Points, in no order, along strands that fork, close into loops and pass close to each other.
In the rows, 128 means zero.
Two points are linked if the straight distance between their rows is under 121. Some points are linked to none.
todi: [160  92 118 164 108 183 140  93 146 132 144 158 157 100  94 103 171 110
 138  94 103  79  96 128 131 164 129  90 118 120  98 107 125 106]
Zoma: [104  94 149 153 153 176 119 162 110 172  81  99 121 153 198 162 153 153
 176 133 109  72 183 163 161 152 103 166 172 172 136 125  85 114]
zefem: [102  93 144 144 122 123 104 140  86 132 139 101 129 115 160 166 170 138
 136 154 112  91 171 179 158 175  96 108 168 171 154 114 112 125]
voru: [140 177 173 132 173  86 113 127 105 138 128 105 132 121 183 179 155 119
 124 173 121  76 145 162 126 158  70 178 113 147 132 124 111 180]
Dida: [ 73  97 178  80  95  72 103 116  93 109 102 119  83 122  99 113 138 129
  93 154 100 118 144 164 133 139  82  89 148 138 162 203 123 123]
fizo: [ 97 155 141 148  99  84 113 116 168 102 150  82  94 109 163 167 160 126
 101 144 156 126 133 139  80 163 102 183  75 115 146  59 142 184]
Tar: [156 145 156 112 154 142 129  54 121 162 139 142 156 126 114 121 138  84
 141 137  93 103 133 124 141 145 103  86 135 108 119 165 115 141]
mepek: [ 56  86 125 125  48 116 104 100 165 141 126 118  96 117 101 111 193 120
 109 122 118 122 153 120  86 152  74 104  91  88 158  88 163 157]
dip: [146 148  65 152 126 161 126 102 144 185 194 132 178 119 133 137 161 111
 158  98 156 127 134 114 135 150 127  89 145 114 120  43 152 114]
Reref: [138 111 104 136 159 169 129 166 107 182 110 141 174 124 167 150 167 162
 161 127 106  82 136 133 160 155 115 154 156 164 114 111 102 118]
somed: [107 125 137 180 126 196 130  85 126 184 126  81  96 151 167 151 139  99
 168 118 122  93 201 145 140 147 110 113 155 142 142 112 115 123]
fut: [153 100 115 117 146 166 131 163  99 163  95 176 196 111 132 131 173 167
 157 124  86  81 100 127 155 158 108 149 141 177 104 120 103 107]
Fom: [132 135 142 180 110 157 127 105 185 117 116 111  96 121 158 130 161  97
 129  90 133  80 102 132  95 159 109 177  66 101 105  75 120 148]
fese: [118  99 147  85 106  96 116 117  98 112 118 167 156  98 104 132 178 143
  98 146  84 111  93 142 130 167  69  98 118 145 135 149 124 149]
gor: [106  78 144 125  70  53 132 159 138  33 144 115 131  97 121 135 140 163
  56 142 131 175  56 137 109 142 139 135  97 162 159 113 135 150]
fid: [ 73  40 135 136  67 154 111 121 130 143 110 115 114 107 121 116 191 139
 138 116  95  93 171 153 130 175  85  82 141 144 152 123 129 116]
pir: [ 92  94 119  84  96  97 121 134 126 119 125 167 163  96 104 130 197 153
  98 130  94 126  92 117 116 175  68 130 103 136 133 101 145 158]
dap: [ 92  51  93  93  61 111 118 151 160  91 113 177 135 124  72  73 176 171
  93  94 128 179  92  79 105 121 144 128 100 110 135 100 161 122]
ked: [123 161  76 102 167 141 128 195 160 164  84 138 111 197 135 116  85 175
 146  96 190 175 152  78 102  51 160 205 136 113  91 131 135 119]
Keb: [134 116 130 156 151 183 118 149 117 195 109 114 148 133 190 163 164 134
 175 128 106  79 161 143 147 162 107 156 160 149 131  99  92 132]
mipe: [195 163 150 150 159 121 150 107 140  90 146 150 158 103 107 135  98  88
 102 121 111 111  37 119 129 134 149 145 104 120 101 127 119 139]
Mudo: [ 72  70 120 114  95 168 117 128 106 165  82 136 106 138 110  80 143 144
 159 106 115 129 196 111 139 116 121  88 153 137 145 156 137  82]
nor: [ 89 173 136  55 132  50 121 152 114 122  67 126  98 157 115 110 116 176
 107 181 132 154 140 134 118  92  69 194 122 124 129 205 124 160]
zil: [107  76 144 144  99 120 138 171 139  78  77 145 110 114 121 114 137 150
 110 105 108 126  67 119 122 132 123 178  98 159 126 132 121 120]
leran: [101 163 134 119 149  78 109 154 123 109 136  91  73 149 159 166  93 142
 118 168 160 161 159 150 134 109 124 159 131 141 148 140 134 155]
satis: [122 174 151 153 133  88 121 131 161  94 159  88  97 129 173 176 118 122
 107 156 161 135 133 151 102 127 129 180  91 111 137  79 141 176]
Fol: [163 149 111 157 166 182 140 181 164 165  89 125 111 153 160 123 107 126
 154  72 143 106 108  99 119  99 154 217 121 115  88  93 111 106]
bip: [175 155 141 149 136  83 139 132 136  72 199 134 161 104 135 155  95 113
  90 139 140 159  78 137 134 132 168 120 111 134 139 103 137 141]
Pakun: [162 154 119 103 185  96 144 188  79  82 144 135 168 115 124 148  49 153
 116 160 133 169 108 134 153  96 186 122 151 165 122 167 118 101]
favi: [108  60  84 108  56  97 127 148 136  78 158 168 151  92  83 113 170 177
  93 120 134 183  83 104 120 133 147  94 111 143 144  80 163 112]
sabuf: [112 127 150 132  96  87 120 126 147  81 129 118 123 107 140 146 163 129
  90 130 125 123  81 130 102 164  89 177  62 129 134  87 129 173]
Pebag: [136 106 106 154 102 168 123  83 134 139 155 142 143 104 102 114 159  96
 140 107 118 108 131 128 133 151 129  74 124 108 121 106 141 117]
zimit: [109  66 106 196  76 181 125 152 195 123 113 124 109 109 146 115 180 125
 140  79 128  92 115 127 112 153 129 152 102 132 126  58 129 121]
zulad: [167 154 146 143 154 148 153 119 124  95 142 123 116 118 104 114  49  84
 122 109 133 134 108 119 131  95 187 106 137 107 107 200 117 103]
nupe: [ 78 132 131 112 127  64 105 167 113 118 108  93  87 141 173 162 137 169
 114 170 150 141 156 160 128 129  86 184 130 153 155 120 127 153]
miza: [169 178 124  96 144  99 133  93 169 112 142 162 145 123  98 109 125 116
 100 108 139 155  54  81  96 111 133 159  93  70  90 117 151 156]
rirol: [169 149 161 150 140  90 147 133 141  62 146 137 151 109 131 144 107 111
  95 135 119 136  52 126 125 130 146 162  89 141 127 127 125 149]
zopab: [115 125 125 156 134 188 124 100 162 219 103 130 141 136 156 123 181 120
 167  93 114  72 165 113 122 159  91 128 128 105 122  80 109 143]
togip: [189 144 117 101 169 142 143 115  77 138 140 163 214 106  98 122 129 123
 152 149  87 101  98 119 168 152 133  92 144 138 102 158 111 111]
Vepug: [ 82 155 144 103 134 144 110 102 138 220  76 118 106 152 159 135 170 137
 155 146 111  87 184 122 115 136  59 162 118 108 143 125 109 160]
bosik: [138 181 125  82 161 100 141 139 161 127  85 153 122 155 107 104  92 138
 116 121 151 154  86  88  92  88 120 205  93  91  96 156 128 156]
Romaz: [109  66  99 160 102 195 134 140 117 121 124 113 107 136 109  88 101 124
 155  92 150 152 167 117 137 106 189  77 144 126 130 140 140  56]
nes: [152 149 125 110 156 149 126 123 141 154  96 170 154 127 119 107 148 139
 142 109 109 111  91 106 123 145 106 159 118 107 101 116 123 139]
lineb: [132  86  90 106  97 118 134 147 139 121 121 195 179 100  91  95 191 165
 106 113 105 129  58  99 122 161  97 127 101 134 117  85 146 124]
nir: [164 116 165 166 131 114 149 135  84  73 157 106 140  94 141 144 114 109
 100 141  89 104 110 185 162 157 162  86 144 161 144 144 104 115]
lar: [147 119 159 132 147 155 125 114  75 133 125 105 132 129 143 142 120 119
 163 156  93  92 159 177 159 146 133  92 181 158 133 175  94  94]
Luvu: [158 139 128 108 156 136 136 118 126 111 119 153 139 133  86  93  81 110
 129 103 129 143 104 101 118  95 155 130 134 104  92 176 132  99]
borid: [163 106 127 170 131 209 146 148 144 122 101 125 127 132 114  97  96 114
 156  88 116  99 108 117 132 115 171 149 139 127  97 137 108  76]
Geso: [114 175 108  90 161  82 123 193 132 133  90 127  93 171 159 142  81 188
 127 154 174 174 151 120 122  78 126 199 139 138 123 158 128 152]
fubim: [ 64  44 115  98  52 102 118 146 167 109  90 159 101 118  83  78 181 164
 101 107 126 168 113  94  94 125 119 149  90 100 138 109 156 129]
Lin: [146 161 140 125 162  84 138 173 120  83 135 104  96 144 153 162  62 142
 116 158 158 161 136 144 129  85 172 166 149 142 131 167 121 147]
Daza: [ 81 165 138  82 128 115 136  75 141 199  64 156 104 173  87  49 119 114
 130 132 134 143 182  83 106  87  80 118 118  75 139 176 139 149]
bafar: [152 150 114 133 124  97 118 113 137 100 202 133 150 105 125 158 122 113
 106 130 146 162 115 140 133 139 151  88 119 120 143  82 150 140]
kob: [131 166 123 170 138 112 115 129 150 108 183  82  93 134 180 185  99 113
 121 137 174 157 163 150 124 122 153 138 123 122 148  75 143 148]
Gav: [ 86  42 105 177  64 155 127 159 165 102 100 139 125 105 121 121 196 152
 120  94 117 105 116 132 130 164 118 132  99 155 137  83 137 124]
Zinof: [102 135 102 109 144 119 115 194 149 114  98 120 100 170 158 149  87 178
 130 126 178 173 130 100 106  73 156 207 128 130 111 125 134 137]
tufi: [115 116 139 136  99 106 125 110  90 100 184 101 120 104 118 132 107 109
 115 141 124 154 155 165 148 141 170  26 146 147 172 157 132 101]
rifeg: [130 115  92 141 125 147 119 136 143 168 144 154 169 103 145 145 196 149
 141 109 124  97 118 123 130 175  82 142 123 131 122  57 134 146]
Moma: [182 155 144 163 158 147 157 152 115  80 163 104 128 126 121 136  39  87
 121 126 140 142 118 137 135  91 212 104 148 128 111 168 114 102]
vis: [130 116  74  96 130 154 119 117 109 160 146 155 174 127  95 100 146 144
 150 111 130 152 128  96 140 121 148  87 134 126 115 118 145  90]
fos: [124 127 162 115 109 138 133  30 115 158 132 134 134 125  90 101 138  65
 137 120  97 108 145 122 140 144 103  43 124  94 138 176 136 124]
des: [170 162  82 132 167 110 133 180 131 106 190 129 169 136 152 165  83 157
 118 142 177 188 113 118 134  99 193 143 143 147 117  78 136 118]
kevo: [148  98  72 162 121 152 139 179 118 114 171 138 192  96 136 142 147 157
 152 123 135 133 116 142 172 144 182 107 142 170 126  72 132  85]
Tiko: [ 97  68 157 141  82  97 109 153  97  66 130 101  90 104 120 125 140 132
 101 132 105 122 122 179 152 156 138  72 149 168 155 155 120  95]
gunu: [157 186 103  96 144 101 129  68 158 138 169 164 149 139  89  99 122  96
 116 111 158 171  93  75 101 101 130 103 107  73 113 129 162 149]
puge: [125 112 123 192 113 159 120 141 109 130 174  84 103 123 182 173 130 109
 148 132 145 121 186 169 152 157 146  95 154 155 151  87 129 121]
gur: [157 166 154 139 150  75 144 179 140  48 161  99 113 143 155 169  35 129
  89 153 166 182 109 140 125  79 220 154 133 139 127 147 119 141]
misi: [ 97  87  86  87 101 124 114 128  95 141 141 143 149 118  93 104 141 146
 135 129 129 170 153 108 135 125 135  67 148 131 141 132 150  98]
Kina: [123 153 146  67 143 112 134  97 127 169  59 166 106 164  89  64 116 132
 136 131 121 131 138  87 107  87  99 148 117  79 113 203 125 142]
zeken: [171 102 171 179 159 156 158 158 106 108  83 133 158 109 170 153 156 136
 137 134  88  38  92 150 144 170 103 181 133 188 112 120  80 134]
Feli: [ 86 168 129  84 112  66 112 135 146 132 106 121 108 124 128 137 156 155
 103 154 131 148 124 120  96 128  63 193  83 108 143 123 137 183]
Fef: [164 150 203 140 180 132 139 125  92 129 100 102 117 140 172 161  99 100
 145 156 101  69 139 172 153 132 123 169 170 149 110 197  87 126]
gimid: [110  80 120 189  91 175 144 151 190 128  70 145 114 112 125  92 183 133
 138  65 114  76  81 103  99 142 126 183  82 123 110  78 115 118]
faz: [149 162  86 114 179 144 133 191 169 171  80 140 119 171 145 117 112 164
 144  85 169 144 115  70 105  71 148 221 127 103  80  92 133 123]
nen: [116 104 151 153 107 134 130 121  93  98 153  87  90 123 129 131  89 100
 126 141 128 140 161 167 151 132 167  50 152 147 159 179 117  89]
pesu: [151 128 138 132 125  84 143 149 151  68 126 143 152 113 128 132 115 145
  90 127 131 151  28 101 116 119 143 174  89 145 113 103 122 159]
kagip: [ 79 108 144  87  98  91 115 114 121 123 102 115  95 127 104 114 143 134
 114 146 106 138 140 140 115 135  84 120 120 123 152 165 136 147]
Senap: [122 129  74 124 104 126 110  93 137 157 213 148 168 100 108 130 164 117
 127 119 145 162 120 114 127 152 126  55 128 111 142  42 174 127]
gito: [117 195 161 117 152  76 115 108 119 159 151  87 104 126 168 174 137 109
 131 185 133  99 186 170 126 153  59 160 115 124 153 115 128 189]
mabal: [135  98 140 202  97 132 122 144 117  86 188  89 109  96 172 163 138 115
 114 138 132 123 151 198 151 173 152  78 142 169 170  83 128 123]
Lusat: [112 175 183 118 154 104 115 116 116 125  83  76  63 152 152 137  99 106
 135 155 130  98 168 165 126 107  98 167 118 119 130 188 108 145]
Zamuk: [ 52  56 105 106  54 121 107 141 167 148 104 129  97 117 103  91 195 157
 111 106 121 147 154 104  99 134  95 136 105 118 152  82 158 135]
Kupir: [ 73 122 118  70 100 100 108 100 130 169 110 133 111 133 103 108 154 139
 127 146 125 150 176 112 117 118  74 101 126 104 159 126 155 148]
gat: [150 142 185 151 176 167 137 149  97 131  84  86  95 152 169 143  74 114
 165 141 121  70 159 162 159 111 142 175 165 140 108 191  85 111]
sut: [149 100 151 173 144 194 141 161 116 121  77 123 122 126 143 121 117 128
 152 111  93  77 111 133 142 136 145 161 142 154 109 153  93  96]
mazi: [146 169  83 107 152 111 138 172 151  98 170 126 131 166 139 155  52 160
 102 135 205 194 126  94 114  70 204 146 140 121 108 113 145 135]
karo: [105 167 171 131 146 146 126 105 128 157  86  94  75 164 166 131  91 113
 155 134 142 105 179 140 117 101 109 152 121 115 128 172 110 141]
dumi: [151 170 134 119 174 147 139 116 105 152 117 128 131 155 126 132  81 111
 160 137 126 129 154 129 148  97 133 115 146 120 114 185 113 114]
gasul: [210 160 135 137 186 106 162 147 103  85 149 165 188 101 112 136  78 106
 116 140 109 121  62 119 152 127 159 128 130 147  98 148 111 119]
Kuri: [ 86  65 161 137  65  74 124 152 133  37 128 113  89  96 116 126 145 147
  67 134 112 143  88 160 114 151 125  95 110 153 157 133 130 122]
bami: [105  87 110 138 111 184 119 138 106 161 112 122 118 136 129 109 131 120
 167 107 127 125 181 118 150 123 137  92 160 141 131 137 127  79]
kot: [ 73  89 124  95  89 146 120  96 121 166  89 152 113 151  78  46 144 125
 134 109 113 139 180  85 105 109 112  78 127  99 152 147 150 109]
famez: [149  95 122 147 115 151 158 156 170  86  79 163 130 123  96  79 114 139
 116  81 132 136  45  81 103 103 164 180  97 118  94 123 137 111]
Vifo: [151 167 206 148 172 106 127 125  97 122 100  94 107 127 179 166 125 104
 129 156 110  59 134 178 140 149  91 184 122 153 123 154  97 148]
mak: [161 164 128 191 159 144 134 141 123 109 196  85 118 132 180 177  80  96
 128 142 153 150 155 165 129 119 194 118 148 139 143 100 127 125]
Fud: [148 136 138 133 133 154 148  60  85 128 169 113 142 114  99 117  96  82
 144 127 116 131 155 132 162 120 163  37 145 122 133 182 123  88]
Zivo: [120 137 104  89 154 100 122 142 110 149 117 143 125 143 123 124 110 155
 131 141 147 168 151 123 131  90 113 130 144 127 133 148 140 128]
bako: [149 152  92  84 136 119 120  97 130 143 166 171 170 126  77 109 131 120
 121 113 135 164 101  89 124 109 131  88 124  95 108 122 160 128]
til: [118 160 115  77 127  91 120 110 160 145 102 154 121 158  99  87 136 149
 116 121 152 170 105  81  89  80 103 178  98  77 115 136 152 158]
zel: [179 174 129 145 169 136 139 109 146 137 143 156 154 116 122 133 125  99
 136 114 113 112  78 118 122 143 122 155 111 102 100 112 123 144]
Guna: [129  72 139 184  90 128 134 157 106  69 154  95 111  95 144 142 134 126
 108 133 112 114 134 193 162 161 169  84 145 179 156 122 118  99]
voko: [120 159 131 102 137  69 119 140 136 108 132 137 135 113 141 155 149 150
 101 152 135 150  99 122 106 139  86 192  93 130 131  97 137 183]
ser: [133 145 114 167 140 149 121 110  91 159 185  86 123 130 153 168 110  96
 151 145 149 136 189 165 161 137 152  65 160 144 158  97 134 121]
Nura: [149 157 103 105 135 120 134 116 182 123 145 130 121 168 106 109  79 121
 110 102 188 178 108  77  83  58 170 149 125  77  97 126 153 135]
pefe: [ 88 161 121  74 108  93 122  86 169 165  90 147 101 159  92  66 139 125
 122 129 150 168 146  81  79  84  94 152  93  64 139 139 156 160]
Gaf: [194 127 142 158 122 140 162 101  89  86 193 127 176  81 115 137 124  97
 119 148  90 112 111 178 169 164 173  42 139 155 143 145 118  97]
zudis: [107  82 175  84 105  80 120 116  77 107 118 146 142 103  88 125 162 134
 105 152  84  99 117 163 139 174  83  63 153 155 148 185 123 118]
pel: [101 157 111  54 135  64 120 137 111 131  95 152 113 140 103 115 123 176
 110 174 133 166 137 116 115  95  90 148 122 118 138 187 144 155]
mosi: [141 155 128 107 165  93 124 180  85 101 122 113 117 144 137 153  64 151
 118 160 147 155 140 148 142  95 167 137 159 159 131 182 123 111]
Koref: [156 178  78 101 178 122 125 149 135 167 151 152 157 141 141 144 122 148
 141 113 170 160 108  98 129 111 124 165 136 113 104  80 149 141]
tizev: [118 103 100 141  79 139 110  82 136 143 190 155 153  98  94 117 179 111
 122 120 122 137 123 123 117 161 113  51 119 112 139  84 162 130]
seta: [ 90 114 138 114 127  80 101 172  91 124 122 104 109 122 158 165 145 160
 120 162 117 124 157 179 144 146  90 133 147 172 160 124 121 140]
Ter: [172 140 130 140 132 147 139  79  88 114 195 129 159  99  99 135 102  75
 119 130 106 125 112 143 153 142 165  32 135 123 129 155 124 100]
kila: [ 95 103 100  95  84  82 111 139 144 103 167 147 131 113 106 133 158 151
  90 142 136 180 110 117 118 135 122 107 117 128 148  89 155 144]
ror: [126 141 140 144 136 175 124 116 151 155  84 110  86 150 142 118 121 106
 157  99 120 107 145 119 119 104 123 164 113  95 117 143 117 128]
Gagom: [ 63 134 139  97 127  91 108 129 101 146 108  92  82 154 129 131 110 142
 129 173 140 140 198 169 145 109  79 100 167 142 165 171 133 138]
zesut: [138 147 151 119 108  80 131 136 157  52 172 101 108 137 135 154  59 126
  75 137 177 185 113 128 112  92 200 121 122 112 141 147 142 151]
numo: [165 144 151 136 178 184 148 141  96 139  92 114 121 150 127 125  62 102
 172 126 113  92 144 134 144  99 160 143 173 130  94 192  92  90]
Daba: [160 103 165 174 142 184 136 100  88 147 135  90 131 130 160 159 135  98
 170 146  94  62 166 174 160 167 132  99 185 156 137 156  90 101]
pupo: [129 107  95 102 109  89 136 160 166  83 129 168 152 131 112 113 136 178
  94 115 149 177  59  78 113 110 156 173 103 118 117  89 145 138]
Sidor: [137 132  87 133 133 154 135 132 177 112 142 135 117 156 105 108  97 130
 131  86 181 170 117  82  98  80 186 137 131  90  97 106 149 114]
bupid: [156 116 127 108 138 133 150 142 154  95  91 173 140 135  77  68  83 126
 116  90 134 153  60  64  98  86 171 160 112 100  86 169 131 101]
ril: [170 163 131 161 158 131 135 148 111  98 194  95 125 131 144 158  59  97
 123 144 152 152 142 151 135 107 203  97 143 135 133 143 122 109]
zim: [112  90 131 161 103 154 125 138 116  82 135 104  85 129 118 117  89 116
 132 111 134 142 139 143 131 114 182  86 144 137 133 168 126  82]
panil: [ 87 160 123  87 131 110 118 131 144 185  91 129 110 148 142 128 170 159
 138 144 117 117 162 117 109 127  53 177 106 110 132 116 123 163]
lon: [150 176 124 114 147  96 133 125 176  86 163 111 115 155 128 154  62 122
 100 125 194 183 111 105  99  70 185 151 118  91 111 133 147 157]
sed: [ 79  97 129 165  99 177 116  84 132 196 124  94 101 147 154 141 168 100
 161 118 122  90 209 140 135 159  96  83 155 128 157  94 118 129]
vaveb: [ 81 166 149  95 121  82 111 134 121 130  62 101  56 160 132 118 100 148
 124 169 142 141 173 149 110  97  86 185 119 122 140 188 125 147]
vez: [127 189 148 108 140  81 116  79 145 131 148 111 102 129 132 138 119  95
 114 149 138 139 137 135 107 120  99 140  93  90 140 144 140 181]
dekoz: [105 100 143 144  86  64 135 156 145  56 143 128 141  96 141 142 167 152
  76 139 129 135  64 131 106 165  98 156  80 160 145  78 135 167]
Nos: [151 147 131 117 155 176 132 104 149 203  89 157 155 141 134 108 171 124
 163  93  95  73 116  95 125 145 100 147 123  98 103 114 109 137]
libar: [ 83 117 149 141 146 165 113 141 113 189  80  78  77 168 187 157 127 136
 171 142 125  90 209 173 144 135  96 156 168 161 144 142  95 126]
zon: [ 61  99 114  65  91 101 115 108 116 160  81 153 110 153  67  58 145 155
 110 132 118 171 180  93 108  90  90  98 133 101 157 159 157 128]
Bom: [156 100  93 127 115 158 140 115 141 144 133 194 190 107  80  78 176 128
 129  94 105 105  64  98 134 156 128 100 108 125  93 100 143  97]
vikug: [ 98 101 115 113  98 120 119  96 106 115 161 128 123 112  90 106 120 110
 119 134 133 172 165 124 138 124 145  26 133 121 162 152 149  99]
gogev: [178 135 187 129 149 153 143  73 102 139 121 139 155 129 128 144 142  81
 137 148  77  67 114 155 148 167 105 101 149 128 121 179  94 129]
Kos: [187 136 184 170 156 175 146  80 106 144 128 109 139 129 149 148 128  72
 159 133  85  53 129 165 147 162 122 125 155 135 124 163  89 131]
loga: [123 122 151 123 157 149 117 119  72 157 111  95 118 154 154 149  97 131
 166 167 116 121 192 164 167 129 130  91 199 174 142 174 104  98]
zuno: [110 142 106 127 115 131 114 126 171 148 141 133 104 149 135 123 143 133
 129 105 161 159 129 100  92 108 122 154 105  94 127  78 150 148]
zimil: [183 126 102 120 169 172 135 116  97 166 135 168 212 107 111 122 161 138
 159 126  91  92  97 114 159 158 122 115 146 145 100 120 108 101]
Vami: [125 140 106 154 138 182 134  85 101 154 171 106 133 133 131 135  98 100
 157 128 140 142 182 137 147 122 157  55 154 136 139 132 131  95]
Volim: [144 148 118  73 119  66 132 116 167  98 134 175 173 121  92 107 141 164
  83 121 147 172  37  67  93 111 120 178  83  83 108  95 149 168]
lofi: [137 103  67 133 125 172 133 161 115 135 152 141 164 117 120 119 141 150
 146 115 131 144 117 115 152 135 163 110 139 152 111 101 132  79]
Pimi: [ 80  61 132 153  76 176 116  87 129 182 135 116 132 123 122 135 195 117
 139 130  95  83 197 141 139 174  92  63 155 139 153 106 121 123]
lum: [141  87 122 160  91 162 155 136 188 105  82 173 140 114 113  85 160 139
 122  67 110 108  50  89 109 127 139 170  85 116  95  88 132 114]
dila: [123 169 125  92 167 120 120 103 107 162 122 139 130 147 121 126  99 127
 142 152 135 140 154 128 139 107 105 114 146 118 133 166 132 143]
soka: [207 175 134 123 177 123 148 123  77 114 184 156 213  97 114 138 106 107
 130 155  98 122  89 138 174 134 165  87 141 140 105 148 124 112]
tesik: [101 150 153 141 134 168 122  83 157 221  91 105 117 150 160 136 174 116
 164 110 110  74 171 127 111 156  68 148 127  99 127 105 105 160]
mepen: [128 109 124 107 120  99 131 143 117  84 127 154 134 111 101 120 114 150
 110 125 118 161  87 124 127 123 152 122 118 135 129 155 133 118]
famit: [143 186 144  84 166 120 139 116 145 163  59 151 112 164 116  87 100 124
 137 120 121 110 115  98 101  78 111 193  99  86  96 188 116 146]
Kimot: [175 155  96 114 188  98 144 202 103  88 172 138 184 127 144 161  62 162
 115 154 158 177  93 110 145 106 189 144 133 165 111 105 124 115]
Kisi: [103  98 142 159  81 126 113 102 134 102 151 102  91 104 134 140 151 100
 117 129 121 121 141 162 124 162 110  83 113 131 156 120 139 139]
gen: [137 128 122 159 140 172 127 158 158 148  90 133 105 142 165 126 127 135
 148  89 128 105 117 112 120 122 136 198 116 112 106 104 126 126]
pib: [135 177  72 112 158 154 111 114 125 192 157 142 157 145 139 134 138 129
 154 108 159 141 152 104 140 125 119 123 148 112 116  80 146 123]
lok: [170  88 144 180 145 202 158 167 114 129  75 141 153 113 146 132 139 134
 169 114  85  55  95 149 164 156 144 167 161 177 105 126  75 100]
buvet: [170  95 113 211 105 202 155 122 124 111 163 122 156 101 129 131 145 105
 147 115 112  81 118 172 154 161 178  80 139 155 126  94 109  91]
loba: [125 214 140 109 154  76 118  87 140 161 132 102 104 139 158 158 118 110
 131 171 152 124 161 137 106 125  72 168 100 102 131 131 136 188]
Sop: [ 70  42 116 107  55 143 114 130 125 142  95 152 118 112  90  84 190 146
 123 102 105 122 144 116 123 148  97  89 122 128 146 122 155 112]
bugo: [123 179 154 107 110  57 125  72 156 104 157 119  94 120 108 134 102  91
  90 145 153 160 128 129 100 103 119 114  94  76 149 161 153 171]
ziz: [137  89 156 172 134 151 130 156 105 117 112 119 148 109 166 162 179 135
 131 142 104  54 131 171 150 185 103 142 148 182 135 107  95 129]
Selik: [ 63 103 123  90  77  95 107  76 142 149 148 124 109 122  95 115 173 108
 110 137 108 136 164 122 108 145  62  81 109  98 163 107 166 171]
Nazog: [101 126 142 161 141 188 128 107 102 177 121  78  89 163 170 159 107 111
 176 136 137 105 214 154 153 128 126 115 182 152 148 142 105 103]
Ganiv: [178 166 102 141 167 127 135 151 151 122 140 144 170 125 142 147 108 128
 134 117 136 124  78 107 126 122 138 190 123 137 101  88 125 139]
Tidu: [167 138  93 139 134 127 133 141 111 118 208 143 188  95 127 147 136 138
 119 140 134 153 105 133 162 152 163  78 130 147 130  77 142 118]
ripa: [153 107 101 142 127 170 140 157 157 113 122 126 113 148 109 103  91 128
 144  81 161 147 107  95 114  91 191 146 126 114  93 119 128  82]
gez: [101 133 138 116 136 139 133  85  91 148 124 104  98 155 113 116  83 100
 140 149 148 151 198 134 139  97 134  62 164 135 147 197 135 104]

A piece is all that can be reached along the links. How many separate loops has the piece of each point below (a circle has one, a figure eight two, a Y none), and how many tips (points with one link)?
voko => loops 4, tips 3
Zivo => loops 0, tips 2
borid => loops 2, tips 0
Kina => loops 1, tips 0

Name the points in between on the shortest way along the links from the first point to the second, in order.
Kos; pupo => Daba lar loga Nazog libar Zoma Keb Reref fut zimil togip soka gasul mipe rirol pesu
Vifo; pel => Fef gat numo dumi dila Zivo
ked; Lusat => faz Fol gen ror karo
kot; Senap => zon Kupir kagip Dida zudis fese pir lineb Bom todi Pebag tizev
kob; Luvu => mak ril Moma zulad
